Each row is a point on a tangle of strands that fork, close into loops and nearly touch. The rows are in no order.
In the rows, 100 means zero.
Points whose rows are less than 67.8 apart are linked; no others are. Some points are linked to none.
J_262: [114, 126, 109, 116, 127, 103, 109, 90, 85, 109, 96, 94, 76, 110, 88, 85, 149, 104, 91, 93, 76, 64, 125]
J_720: [96, 158, 93, 93, 121, 84, 133, 88, 108, 138, 109, 72, 100, 105, 65, 92, 118, 109, 91, 111, 107, 90, 114]
J_403: [82, 77, 89, 94, 90, 127, 76, 76, 119, 74, 80, 88, 72, 106, 102, 96, 108, 84, 97, 76, 137, 129, 91]
J_304: [92, 70, 92, 91, 116, 93, 85, 105, 118, 67, 80, 119, 76, 99, 141, 94, 92, 114, 109, 99, 93, 91, 94]
J_47: [84, 86, 103, 112, 106, 111, 67, 98, 112, 70, 83, 106, 73, 119, 113, 77, 92, 100, 90, 77, 145, 127, 107]
J_252: [85, 99, 121, 107, 91, 95, 82, 90, 100, 94, 96, 146, 110, 129, 93, 91, 114, 99, 84, 120, 105, 87, 79]
J_829: [94, 102, 114, 105, 111, 103, 86, 125, 120, 110, 87, 123, 88, 86, 134, 86, 67, 106, 110, 88, 85, 89, 96]
J_759: [96, 127, 97, 98, 122, 107, 127, 100, 112, 108, 120, 96, 137, 104, 96, 100, 97, 97, 102, 130, 71, 83, 73]
J_190: [80, 162, 96, 106, 131, 122, 144, 88, 117, 134, 115, 58, 109, 119, 58, 90, 127, 114, 99, 114, 95, 86, 101]
J_294: [73, 105, 95, 87, 68, 103, 91, 74, 87, 80, 103, 116, 118, 127, 57, 100, 138, 93, 87, 134, 141, 107, 74]
J_89: [96, 94, 101, 115, 92, 81, 67, 77, 120, 77, 76, 152, 70, 106, 129, 98, 78, 90, 81, 95, 143, 86, 124]
J_202: [92, 106, 101, 112, 91, 128, 101, 70, 125, 113, 88, 87, 91, 83, 79, 123, 114, 83, 118, 84, 96, 109, 95]
J_24: [118, 90, 87, 79, 91, 71, 102, 124, 79, 90, 112, 103, 118, 111, 128, 93, 63, 100, 89, 120, 95, 82, 95]
J_437: [107, 98, 117, 114, 107, 96, 99, 114, 90, 114, 87, 98, 75, 89, 107, 95, 105, 108, 111, 76, 74, 85, 128]
J_171: [82, 62, 107, 118, 77, 118, 85, 107, 105, 88, 79, 75, 91, 94, 109, 107, 83, 95, 124, 76, 110, 129, 104]
J_619: [66, 91, 92, 96, 54, 117, 80, 55, 92, 79, 98, 103, 99, 137, 60, 119, 121, 88, 81, 117, 142, 115, 86]
J_194: [129, 114, 105, 93, 143, 131, 119, 104, 103, 110, 105, 79, 92, 85, 100, 92, 97, 106, 116, 87, 81, 102, 107]
J_20: [129, 120, 99, 90, 118, 79, 118, 112, 69, 100, 108, 78, 80, 110, 92, 89, 139, 106, 80, 99, 94, 69, 130]
J_663: [119, 119, 86, 88, 117, 104, 128, 67, 121, 92, 101, 111, 119, 68, 74, 119, 126, 93, 127, 144, 88, 83, 73]
J_608: [102, 129, 75, 94, 97, 136, 134, 50, 109, 131, 97, 64, 88, 81, 46, 116, 128, 94, 124, 90, 108, 109, 123]
J_643: [100, 136, 92, 101, 115, 140, 123, 65, 102, 121, 103, 61, 83, 107, 69, 102, 117, 91, 104, 83, 100, 104, 123]
J_846: [96, 76, 76, 78, 94, 130, 96, 79, 115, 76, 93, 92, 101, 86, 87, 124, 128, 85, 110, 104, 122, 122, 60]
J_344: [81, 97, 90, 112, 90, 126, 129, 94, 99, 106, 122, 68, 148, 108, 78, 135, 113, 104, 108, 117, 72, 105, 85]
J_372: [92, 122, 89, 91, 94, 93, 122, 87, 121, 112, 117, 114, 146, 92, 78, 116, 96, 85, 106, 139, 86, 88, 64]
J_351: [90, 99, 137, 127, 80, 73, 71, 83, 110, 102, 76, 156, 79, 101, 111, 102, 69, 95, 89, 99, 123, 86, 115]
J_33: [107, 64, 74, 88, 82, 103, 115, 125, 81, 88, 133, 92, 154, 90, 113, 116, 73, 108, 108, 118, 77, 111, 88]
J_169: [112, 124, 108, 91, 123, 133, 90, 75, 101, 82, 108, 138, 93, 98, 85, 89, 143, 80, 96, 97, 95, 83, 91]
J_173: [84, 91, 116, 114, 91, 69, 94, 116, 93, 95, 92, 105, 96, 117, 114, 91, 91, 108, 88, 105, 109, 100, 107]
J_925: [116, 108, 104, 97, 108, 54, 114, 155, 92, 136, 114, 90, 131, 81, 106, 122, 78, 127, 103, 97, 78, 102, 99]
J_881: [143, 101, 100, 90, 110, 64, 112, 117, 58, 111, 107, 85, 94, 90, 106, 106, 111, 104, 99, 99, 83, 75, 131]
J_601: [89, 58, 79, 93, 96, 126, 95, 102, 108, 75, 83, 76, 82, 87, 124, 104, 88, 93, 122, 81, 101, 113, 98]
J_46: [67, 72, 119, 104, 62, 119, 67, 65, 96, 70, 82, 131, 90, 130, 80, 130, 109, 90, 86, 112, 133, 108, 69]
J_992: [91, 84, 106, 106, 96, 110, 90, 116, 108, 106, 94, 70, 95, 107, 120, 95, 68, 103, 107, 67, 107, 127, 115]
J_806: [106, 110, 110, 103, 103, 41, 111, 145, 104, 132, 92, 89, 102, 85, 121, 103, 89, 120, 98, 99, 84, 85, 104]
J_905: [99, 75, 91, 88, 115, 108, 89, 119, 114, 78, 83, 94, 69, 77, 142, 89, 93, 108, 118, 76, 105, 115, 106]
J_566: [114, 113, 109, 109, 60, 73, 109, 113, 77, 149, 135, 99, 134, 96, 63, 119, 83, 108, 85, 97, 96, 122, 126]
J_824: [92, 103, 87, 90, 97, 92, 122, 90, 128, 101, 96, 121, 134, 70, 84, 126, 124, 89, 122, 139, 97, 92, 54]
J_864: [93, 138, 90, 95, 109, 80, 126, 85, 123, 115, 101, 75, 101, 102, 97, 93, 98, 86, 89, 107, 105, 74, 103]
J_768: [104, 108, 109, 84, 113, 72, 80, 110, 110, 84, 93, 125, 94, 120, 121, 63, 72, 99, 75, 109, 149, 120, 106]
J_474: [80, 104, 129, 122, 98, 92, 73, 109, 130, 105, 81, 148, 79, 99, 134, 98, 66, 96, 94, 97, 105, 87, 101]
J_162: [125, 143, 76, 84, 109, 94, 137, 95, 104, 141, 140, 81, 140, 98, 67, 108, 79, 100, 95, 118, 91, 106, 107]
J_444: [161, 95, 90, 84, 123, 102, 104, 130, 71, 119, 116, 70, 87, 66, 112, 101, 94, 98, 112, 75, 96, 114, 136]
J_818: [113, 100, 87, 103, 90, 96, 89, 80, 103, 98, 88, 117, 74, 88, 117, 94, 99, 78, 100, 84, 103, 82, 123]
J_795: [92, 84, 114, 118, 93, 83, 108, 130, 90, 112, 86, 77, 85, 83, 129, 109, 92, 127, 120, 81, 68, 88, 115]
J_35: [58, 117, 101, 105, 85, 92, 98, 83, 112, 102, 92, 103, 113, 117, 58, 99, 139, 107, 91, 124, 117, 104, 73]
J_121: [114, 100, 110, 107, 77, 71, 111, 132, 84, 132, 118, 92, 128, 86, 94, 117, 68, 113, 104, 96, 89, 124, 113]
J_268: [108, 106, 90, 99, 84, 77, 79, 65, 128, 90, 83, 135, 74, 92, 126, 104, 77, 72, 97, 95, 119, 69, 117]
J_213: [90, 112, 77, 111, 105, 108, 141, 98, 111, 110, 114, 49, 125, 99, 88, 124, 106, 106, 106, 109, 90, 111, 85]
J_38: [81, 126, 87, 112, 103, 142, 113, 48, 127, 117, 92, 74, 85, 90, 50, 134, 137, 95, 123, 95, 100, 106, 94]
J_175: [65, 89, 122, 120, 89, 91, 97, 96, 108, 88, 80, 100, 96, 126, 87, 95, 138, 112, 92, 107, 121, 116, 79]
J_32: [114, 114, 107, 85, 135, 139, 85, 102, 97, 88, 110, 123, 96, 114, 101, 61, 124, 94, 83, 91, 90, 103, 91]
J_240: [89, 112, 102, 96, 107, 100, 113, 111, 104, 96, 118, 100, 133, 126, 100, 85, 103, 98, 84, 126, 96, 93, 66]
J_282: [94, 90, 115, 107, 101, 136, 76, 103, 97, 95, 105, 84, 84, 121, 104, 78, 86, 97, 91, 70, 123, 132, 103]
J_312: [108, 92, 87, 96, 82, 98, 115, 116, 63, 93, 146, 83, 161, 110, 91, 109, 88, 100, 86, 119, 87, 123, 95]
J_666: [136, 96, 94, 94, 99, 91, 107, 127, 74, 117, 117, 57, 93, 76, 99, 102, 90, 108, 108, 66, 109, 138, 128]
J_867: [100, 85, 107, 106, 129, 118, 77, 112, 91, 83, 91, 116, 68, 120, 127, 78, 101, 102, 86, 73, 93, 94, 115]
J_942: [124, 99, 99, 88, 131, 129, 78, 111, 85, 95, 121, 115, 86, 112, 118, 68, 90, 93, 89, 78, 85, 101, 109]
J_168: [87, 85, 104, 117, 96, 124, 94, 131, 110, 121, 104, 97, 124, 86, 120, 115, 57, 117, 125, 81, 64, 123, 87]
J_339: [101, 111, 111, 102, 118, 103, 99, 115, 133, 116, 89, 119, 95, 75, 93, 86, 111, 98, 111, 97, 103, 130, 89]
J_234: [102, 80, 113, 116, 105, 124, 81, 115, 88, 99, 90, 103, 59, 94, 127, 86, 102, 115, 111, 60, 74, 102, 128]
J_332: [95, 55, 83, 89, 89, 126, 82, 79, 107, 56, 82, 101, 83, 97, 115, 117, 113, 83, 113, 91, 118, 111, 80]
J_863: [137, 70, 102, 92, 87, 96, 85, 122, 48, 105, 117, 91, 78, 93, 115, 103, 78, 104, 101, 75, 80, 91, 141]
J_485: [146, 95, 97, 86, 120, 81, 95, 134, 57, 109, 118, 74, 73, 84, 118, 109, 86, 105, 100, 73, 86, 76, 130]
J_749: [105, 108, 107, 111, 113, 128, 103, 92, 114, 112, 86, 82, 77, 86, 94, 103, 98, 98, 120, 76, 80, 103, 112]
J_698: [95, 94, 107, 101, 101, 96, 82, 94, 95, 84, 94, 157, 105, 100, 100, 93, 125, 93, 98, 123, 82, 71, 65]
J_761: [112, 125, 99, 94, 96, 99, 106, 106, 94, 129, 113, 79, 101, 99, 86, 91, 84, 85, 89, 84, 107, 109, 120]
J_182: [84, 88, 90, 92, 93, 115, 107, 86, 120, 86, 102, 93, 123, 87, 91, 136, 118, 93, 110, 119, 93, 101, 60]
J_556: [94, 106, 77, 88, 85, 93, 126, 104, 77, 91, 145, 78, 148, 131, 80, 94, 114, 99, 77, 136, 107, 110, 91]
J_635: [79, 109, 145, 121, 81, 83, 78, 83, 85, 103, 96, 140, 95, 142, 83, 78, 114, 107, 63, 113, 117, 91, 106]
J_891: [103, 88, 80, 109, 101, 123, 122, 114, 92, 102, 127, 83, 151, 84, 103, 131, 86, 101, 111, 113, 64, 113, 82]
J_170: [112, 58, 102, 97, 67, 82, 88, 120, 64, 92, 98, 115, 113, 87, 103, 104, 88, 110, 116, 102, 90, 112, 112]
J_9: [99, 71, 98, 93, 117, 94, 90, 110, 90, 75, 85, 146, 98, 88, 114, 87, 132, 108, 107, 110, 75, 84, 80]
J_137: [103, 70, 81, 84, 111, 98, 86, 103, 102, 76, 80, 137, 86, 71, 136, 98, 98, 104, 119, 107, 68, 71, 90]
J_771: [92, 90, 109, 102, 114, 89, 99, 144, 108, 107, 87, 104, 79, 75, 140, 96, 71, 134, 121, 88, 61, 89, 103]
J_71: [77, 85, 123, 119, 91, 65, 98, 107, 95, 102, 79, 85, 86, 117, 94, 87, 123, 115, 89, 91, 125, 120, 117]
J_508: [94, 131, 108, 114, 106, 54, 113, 109, 122, 128, 90, 92, 99, 88, 109, 105, 90, 105, 97, 107, 91, 73, 108]
J_593: [115, 113, 97, 83, 91, 64, 102, 109, 92, 105, 113, 96, 113, 121, 114, 84, 65, 87, 73, 114, 126, 95, 102]
J_971: [85, 97, 96, 102, 112, 75, 91, 88, 127, 77, 69, 113, 70, 102, 113, 81, 119, 96, 89, 87, 121, 99, 103]
J_454: [106, 107, 103, 82, 91, 55, 92, 89, 111, 83, 92, 113, 102, 121, 120, 79, 64, 88, 70, 121, 153, 91, 111]
J_102: [95, 87, 109, 105, 60, 85, 89, 84, 100, 95, 92, 128, 110, 101, 100, 102, 64, 85, 103, 116, 122, 97, 99]
J_647: [110, 75, 99, 100, 78, 72, 98, 138, 90, 104, 103, 95, 113, 84, 109, 98, 69, 112, 112, 105, 103, 122, 96]
J_110: [79, 85, 89, 93, 87, 98, 106, 112, 87, 79, 115, 82, 140, 129, 95, 94, 107, 105, 85, 125, 105, 111, 63]
J_426: [92, 71, 117, 104, 71, 138, 55, 75, 85, 71, 88, 133, 96, 123, 86, 106, 96, 90, 89, 97, 138, 132, 84]
J_903: [118, 133, 104, 103, 125, 127, 112, 62, 97, 91, 99, 123, 83, 105, 85, 93, 143, 96, 98, 106, 78, 51, 109]
J_943: [123, 138, 92, 96, 143, 140, 132, 71, 102, 107, 104, 68, 83, 99, 86, 92, 111, 104, 112, 100, 85, 84, 114]

A fork is a point with three links, a tip a point with one. Leave the first point through the second and follow the links. Name the first fork or tip that comes.
J_485, J_881 => J_437
J_213, J_344 => J_824
J_234, J_867 => J_485

How many points has the smallest loop of links through each point below? Write - if it is on no loop.
J_33 => -
J_601 => 7
J_262 => -
J_194 => 7

A piece is two or more points that can be reached from each other along the links. Count, over all rows, the pieces, the separate loops (a circle has one, a figure eight two, a Y none), the forks (points with three links) and the tips (points with one).
pieces => 5
loops => 2
forks => 7
tips => 13
